Each row is a point on a landscape with many valleys, with its height.
A ball rolls from a point to the lowest of its 2 nearest points, and stops where none of them is lower. Distance is the straight distance between rows; heights are no part of it.
Moma: [ 10  -3 -21  -2   5 -16  13   2   3  -8   0  24  -4   1  15  38 -27  13
  13  19   2 -26 -23]  h=42.1
Fir: [  7 -47 -21 -35 -28   4   5  -8  49   9  48 -10  -4  -5 -11 -12 -24  12
  26  10   4 -18 -23]  h=46.3
segim: [ 26 -31  12 -14  12  -4  10  17 -21  16  -2  27 -16   3  40 -52  20   4
  15  -6 -29 -14 -16]  h=55.8
Levu: [-16 -46 -11 -21 -38 -12 -14  10 -47 -32  11  14  41   1  29 -29 -36   5
 -14 -23  14  -8 -40]  h=60.1
rik: [ 12  20 -28   7  13   1  25 -25 -20 -24  50  34  10   2  17  23   2 -50
  13 -22  -4  13 -22]  h=31.7
gure: [-20  12 -18 -17  26  26   0  -3 -30   3 -33 -22  26 -73  51 -20 -10  -4
   7 -30  45 -10 -12]  h=49.4
nadi: [-13  60 -12 -14  25  -9 -25 -49  20  11 -10  36 -55  11 -25  25   6  16
  11  28  -8  -2 -12]  h=52.4
tumu: [ 11  15  -3 -17 -25  -9  -6 -24  31  69  11  31 -44  20  26 -22  22  29
 -11   1   6  10  24]  h=48.9
nise: [ -8  27 -10  -6  -2  24  32 -11  34  64  25   5  22  11 -29   5  16  -8
 -25  -2  23  16 -33]  h=27.0
Gaku: [ -9  17  -4  50   7 -10  11  17  26 -25 -40   7 -27  30  -9   3   5  -7
  -4 -27   5  -4  12]  h=37.9
Vafa: [ 30   6   5  11 -25 -41  -4  10 -11 -44  11   5  13 -12  -3 -31  54   6
   7   0  11 -33  14]  h=36.1
Mil: [ -6   9  32  33  67  -3 -11  22 -38 -31 -54 -13  11 -29  38  16  -7 -16
 -28   8 -12  32  19]  h=37.4
mesu: [ 16 -25 -11 -19 -43  10  25  30  32  25  22 -41 -12   5  -1 -16   3   3
  10   6 -17  11 -19]  h=48.4
fiv: [ 14 -15   0 -11 -16 -36 -39 -52  33   0  35  28   1  45 -46 -19 -10  35
 -34  12  33 -11  23]  h=54.1
Vize: [-35 -26   9  10 -26   0 -23 -18  18 -22  20  32  -6  49 -70  37 -40  -9
 -11  10 -31   5   5]  h=40.3
goko: [-41  11 -34 -17 -20   8  -5  10  -8 -19 -38   1  21 -42  47 -14  -2   3
  10 -37  46 -17 -38]  h=53.0
vodes: [ -8  35 -14  -2  55   2   2 -49  32  25   9  20 -46  14 -18   5  -4   7
  25  13 -11 -21 -40]  h=52.3
totab: [-32 -18  13  39 -46  27   0   8  41  48  15 -13 -15  10  -4  62   4   2
 -14   7 -34  45  29]  h=18.7
kipiv: [ 36 -60  18 -37 -15 -37 -16  -2 -39 -43  40   4  14  35   6  -5 -19  13
 -20   5  17  26  -4]  h=40.6
neni: [  1 -57  -7  17 -48 -17   1 -20  73  10  41   1 -17  34 -13 -12 -30  15
 -14 -17  -6  22  24]  h=63.3
Zipu: [-13 -21  15 -31 -38  16  11  28 -51   8 -34 -23  16 -40  23 -59   0   4
  18 -15  11   6 -15]  h=53.1
Vezet: [  1  -6 -27   4 -26 -30  -2   8 -29 -58 -10 -17  43 -38  16 -55  26  12
 -13  -5   6 -27 -20]  h=28.3
manu: [  7  27 -17 -12  -2  -8  -3   2  50  35  -3 -28 -13 -18   7 -48  56  30
  -7   3  32 -27 -10]  h=29.6
Nesam: [  3 -20  34   8  47  15  23  22 -62   6   7 -15  25 -46  54  -9   6 -13
  20   0 -34  -5   0]  h=50.1
Sulu: [-36 -13   8   0 -47  15 -14 -18  50  32  11  27 -34   8 -22  55 -18  19
  -9  25 -41  22  31]  h=24.7
Gegiv: [ -9  35   3  35  91   4 -18 -21 -10  -6 -27  10 -16  15  28  -7   6  -7
  -5 -18   0  -5  -8]  h=15.6
mima: [  7  34  16 -12  26  21   5  -1  28  86  -3  -1  23   1  -8   3  18  12
 -30  13  40   7  -6]  h=20.4
saf: [  0   9 -38 -21  23 -12  24 -13 -58 -14  23  13  44 -33  57 -21 -13 -13
 -22  -8 -53  35  27]  h=80.1
gori: [ -5 -15  16  15  -2  36  22  16  41  31 -18 -26 -16 -18  -3   0 -13  -5
  33 -27  18  -8  23]  h=43.3
ganil: [-11  15  10  -8 -26 -32 -32 -43  45  43  38  48 -15  26 -18   3   9  39
 -23  25  11  -9  32]  h=54.0
Laza: [-11   4  24  14  31  13 -17  29   5 -15  19  -9  -4  14 -10  58  51 -29
  19  13 -30 -10 -18]  h=36.0
biku: [ 19  33  34  -8  26   8 -18  19 -27  13 -40   7   0  18 -16  13  48 -17
 -22  14  -5  34  10]  h=43.6
Meso: [-24 -17 -25  -8 -18   2   3 -26  49  25  33  13 -11  11 -16 -29 -30  18
   5 -12  20 -41 -29]  h=41.9
gezu: [-18 -19  30  -4 -19 -18  32  23 -89 -14  -3 -16  23 -42  28 -56  19   7
   5  17 -15  26 -11]  h=55.6
vali: [ 20  19 -33 -23 -30  -3  -4 -28 -55 -37  27 -14  41 -48  17 -10 -15 -22
   7  -5  10   3  28]  h=75.8
Gule: [-31  22  17   5  63  30 -58  -3  33  15 -49  -9 -38  -2 -13  38  -5   5
   1  24  15  -2  14]  h=40.9
ket: [-17   0  46  -7  20  31 -33  20  46  44   2 -20 -23  -6   1  55  52 -13
   2  28  -3  34  25]  h=17.3
Kobog: [  9   9   5  -8  15 -14  -2  21   4  13 -27 -24   2 -29  23 -59  49  36
 -12   9  27 -32 -24]  h=25.3
reluz: [ 13 -12  -5  -3 -29 -18  11  11 -60  -3 -11  16  40  19  -9 -47 -20  10
 -28 -11 -10  -1  -7]  h=65.1
bub: [  2   9 -39   2   8   0 -23 -48 -39  -1   4  18  49 -17   5 -18 -48  18
   2  -6  11 -40   1]  h=72.5
fim: [ -5   5   1  10  -4   3 -11 -22  52  41   1  19 -66  31   6 -12  17  25
  16  -5 -25  -3  28]  h=45.8
zemi: [-23   3  16   6  -5   9 -10  33  20 -16  15 -24 -16   8 -27  83  14  -7
  29  38 -30 -11  -3]  h=37.3
Dezi: [  4   3 -13   8  16 -16  10  25 -20 -25 -35 -43  38 -58   9 -51  33  27
 -12  12   9 -23 -23]  h=16.8
ril: [ 27 -10  -8 -33 -60 -16   3 -27  32  -1  26   1 -13  14 -46  19 -22  10
  -5  34  -2  28  25]  h=30.5
vup: [-34  11 -25  18 -24 -16  24 -36  71  24  -2   4 -45  11 -27  -9 -41  36
  -8 -11  20 -17   6]  h=46.2
Gubug: [  0 -19  -8 -34 -59  15  17  34  -8   4  -1 -54  14 -18  -3 -50   7   0
   7  -9   2   8 -18]  h=50.2
gar: [-28  13   5  33 -24  22  -1  14  18  -8 -21  -6 -22  31 -55  23   8 -29
   0 -22 -13  22  34]  h=41.0
Pul: [ 18  27  19  -8 -27  13  35  22 -33  -4 -22 -35   5 -16 -14 -13  17 -27
   2 -15  36  37  23]  h=40.7
gigam: [ -2  13  -1 -17 -60   4  30   0   7  25  49   6  24   9 -32  14  14 -22
  -4  -1  29  12 -15]  h=32.6
pari: [  7   4  29  19  41  11   0  32  24  44 -35 -30  29   7  -8  -5   5   6
 -29   7  14 -14 -10]  h=27.7
tasef: [-41  -2  28  14   2  40 -17  19  36  58  -8  -1 -26  22  -6  59  22 -13
 -25   7 -10  51  20]  h=13.1
lizuk: [  5 -20  36   5   3 -20  35  41 -58 -15  12  -4   7 -17  38 -27  37  -5
   8  10 -36   8 -23]  h=52.9
Sodo: [-10  30 -15  35  69  -8 -18 -17 -32 -28 -50  11  -6  -6  41   6  -6   7
 -10 -13 -29   5  31]  h=29.0
Puf: [ 16   0 -21 -11  -3  -1 -13 -37 -33  15  -8  27  25  23 -19 -62 -18  14
 -14 -19  -1 -22  -9]  h=69.0
reb: [ 12  10 -11   3  13 -33 -14 -12 -57 -43  14  41  33 -11  47  14  -2  -5
 -17   5 -41   8  44]  h=78.4
Pef: [ -9  -7   4  16  -2   6  19  24  22   5   7  -5   5  13 -22  68 -33  -1
  25  25 -15 -24 -21]  h=39.0
nefi: [  3  14  10 -19 -53   6  19   9 -15  29   4   0  12  -4 -19  22 -14  -9
  17  -3  26   6  25]  h=36.9
ruvi: [-12  15  54  25  21  21  11  39 -65  -6 -11 -38  39  12  -3  19   2 -29
   1   3 -24  11  11]  h=43.7
vaze: [ 33  27  -2 -19   8  -4   6   1 -34  -3 -43  26 -20   6   2  -7  14  -6
 -16  10 -11  34   3]  h=46.5
Disa: [  8   1  25  11  34  33  18  10 -51  18  -5 -39  48 -15  -4  11 -20 -17
  18  -6 -14 -10  -1]  h=46.7
nas: [-49  10   9  12 -18  10   9 -23  38  19   7  50 -12  21 -53  58 -31   3
 -17   3 -15   2  -4]  h=33.0
dupig: [-31  15 -31  -3 -19   6  22  -9  42  67  16  18   8  21   3 -26   5  17
 -34 -19  33 -15 -43]  h=33.9
dumim: [ 24 -35 -21 -11  -2 -16  -6 -23  -4 -40  21  27 -11  -6  29  21 -48  -1
  23   1   6 -12  -1]  h=46.1
Lam: [ 13   8 -21  41  25   5  24  11 -16 -52 -10 -50  12 -29  11   9 -21 -30
  11 -22 -21   8  14]  h=24.9
kib: [ 35  10   7 -13 -11 -11   3  -4 -56 -31  17  -8  19 -16  12  18  -6 -14
  22  15 -25   6  24]  h=77.1
zozog: [  9   4 -24  42  -4  -6   7  -3  -4 -43 -23  -6   9  -3 -14 -19 -15 -13
  13 -33   1 -18  14]  h=32.5
seliv: [ -1  16  12  11  46  34 -56   9   4 -16 -36 -38  -7 -18 -22  24  22  -1
  19  20 -15 -16  28]  h=38.7
meri: [ 16  11 -11 -32   5  -6  30  19 -27  16 -40  21 -16 -12  23 -24  24  -4
 -25  -7  38  34 -28]  h=49.6
gesis: [ 12  31   7   2  82   6   6 -14   5  27 -20  -2 -13  14  23 -35  14  -2
 -21  -7  33   0 -47]  h=27.9
Vaz: [-24 -28 -32  -8 -38   0  12  31  -7 -23 -16   6  13  -5  37 -16 -36   3
   9 -36  30 -22 -32]  h=56.1
delet: [  9  32   3   8  55  17  -6  -9  22   1  17 -11  14  -7 -25  32  48 -25
  12  18   4  -9 -30]  h=34.1
fak: [-29  35 -12  40  17  -1  15  -8  54  13 -38   6 -39  31 -21  17 -14  16
 -18 -15  28  -3   6]  h=41.3
Mesez: [ 35 -39  -2 -50 -55 -27   1   0  -5 -26  31   3 -18  22 -15   3 -32  -5
  -4  15  15  39   8]  h=35.2
gipa: [ 20  -7  18  15   9  -6   9  47  22  35 -38 -29  -1  14   6  -1  16  31
 -28  23 -16  -2  14]  h=31.8
Pulez: [-12  22 -39   6  51 -11   6 -42  -5   3  18  28 -10   0  41   9 -29  12
  19  -1   0 -32 -38]  h=47.5
vubi: [ 24 -49  14   6   0  -8  -6  18 -11 -17  16 -19  17  -8   6 -19 -29  17
  35   4 -38 -58   3]  h=66.3
tuze: [ 13 -34 -14  -9  13  -7 -40 -46 -10 -64  45  17 -10   3   5  32 -39 -25
  30   6 -39  11  20]  h=48.8
bon: [ 13   9 -48 -31 -14   6 -21 -43 -24 -18  35  -2  50 -42   4 -27 -12  -4
  10 -10  24 -26  -6]  h=74.5
geva: [  1  12  49  16  47  11 -14  40 -53 -15 -44 -36  20   2  -4  17  11 -18
 -28  30 -24  37   7]  h=40.8
Pire: [  3  12   7  13  40  26   8   6  11   0 -18 -24   3 -37  12  -7   8 -25
  22 -24  48  -5  -3]  h=45.9
nodag: [ -9  -1  16  -1  11  26 -26  -4  26  -7 -17  23 -67  15  -5  13  21  -9
  40  -6 -30   1  26]  h=43.2
vubud: [  5 -27   2  14 -51 -28  -1   1  38 -11  13  26 -15  34  -7 -26  -3   2
  -8 -25  11  -5  27]  h=61.2
bib: [ 20  33 -22 -11   9 -10 -23 -29  -8 -26 -23  43 -32  26 -17  19  10  -8
   0  26 -20  18  -1]  h=49.5
rok: [  3  19 -16 -17 -39  -6  24 -21  65   8  17 -12 -30 -26 -53  34   1   8
   5  28  -7  16  12]  h=26.6
fuv: [ 26  26  -3   1  10  -4  13  17  43   6  15 -22   2  -3 -23  -2  65  -6
  -7  17   8 -13 -19]  h=32.2
miv: [-19 -38  15   6 -23  -1 -41 -31   4 -50  28  27 -18  22 -44  34 -33 -17
  24  -4 -11   2  33]  h=45.0
kapu: [ 18 -54   8 -22  18 -22 -33 -39   0 -27  53  30   6  38 -28 -13 -19  20
 -15  -8  33   4   0]  h=47.7
Rebed: [ 11  -7  15  22  18   5 -22  33  -1  -3 -38 -16  -4  17 -12   5  18  20
  10  18 -49 -25  21]  h=35.6
zeg: [ 12 -65  -2 -32 -28  -7 -28   6 -25 -19  16 -16  32 -11  14 -46 -29  29
  12  -3   7 -38 -13]  h=63.8
mem: [-13  19 -19  15  -5   5  50  18 -23 -25  16   0  30  -4   3  37 -12 -44
  -3 -26  29  13 -36]  h=24.8
Pup: [  8  -8  38  -1 -11  23   8  27  12  15 -17   0 -45  -1  12  11  18 -21
  36 -16  -1  19  36]  h=41.1
Nebur: [ 18 -37   6 -15 -28 -36  -3  14   6  -2  13  35 -20  29  32 -34   6  16
 -13  -4  11 -16  -6]  h=58.8
kigub: [ -8   9  -4  32   8   1  50  38 -39 -46  -9 -45  19  -8  27  11 -15 -31
 -15 -24   6  24 -24]  h=16.7

For each start below, name the point where the ball stops.
meri -> mima
nadi -> Gegiv
saf -> Pup
vodes -> Dezi
vubud -> Gegiv
kib -> Pup
kapu -> tasef
dumim -> Dezi
gezu -> Gegiv
tuze -> tasef
zeg -> Pup
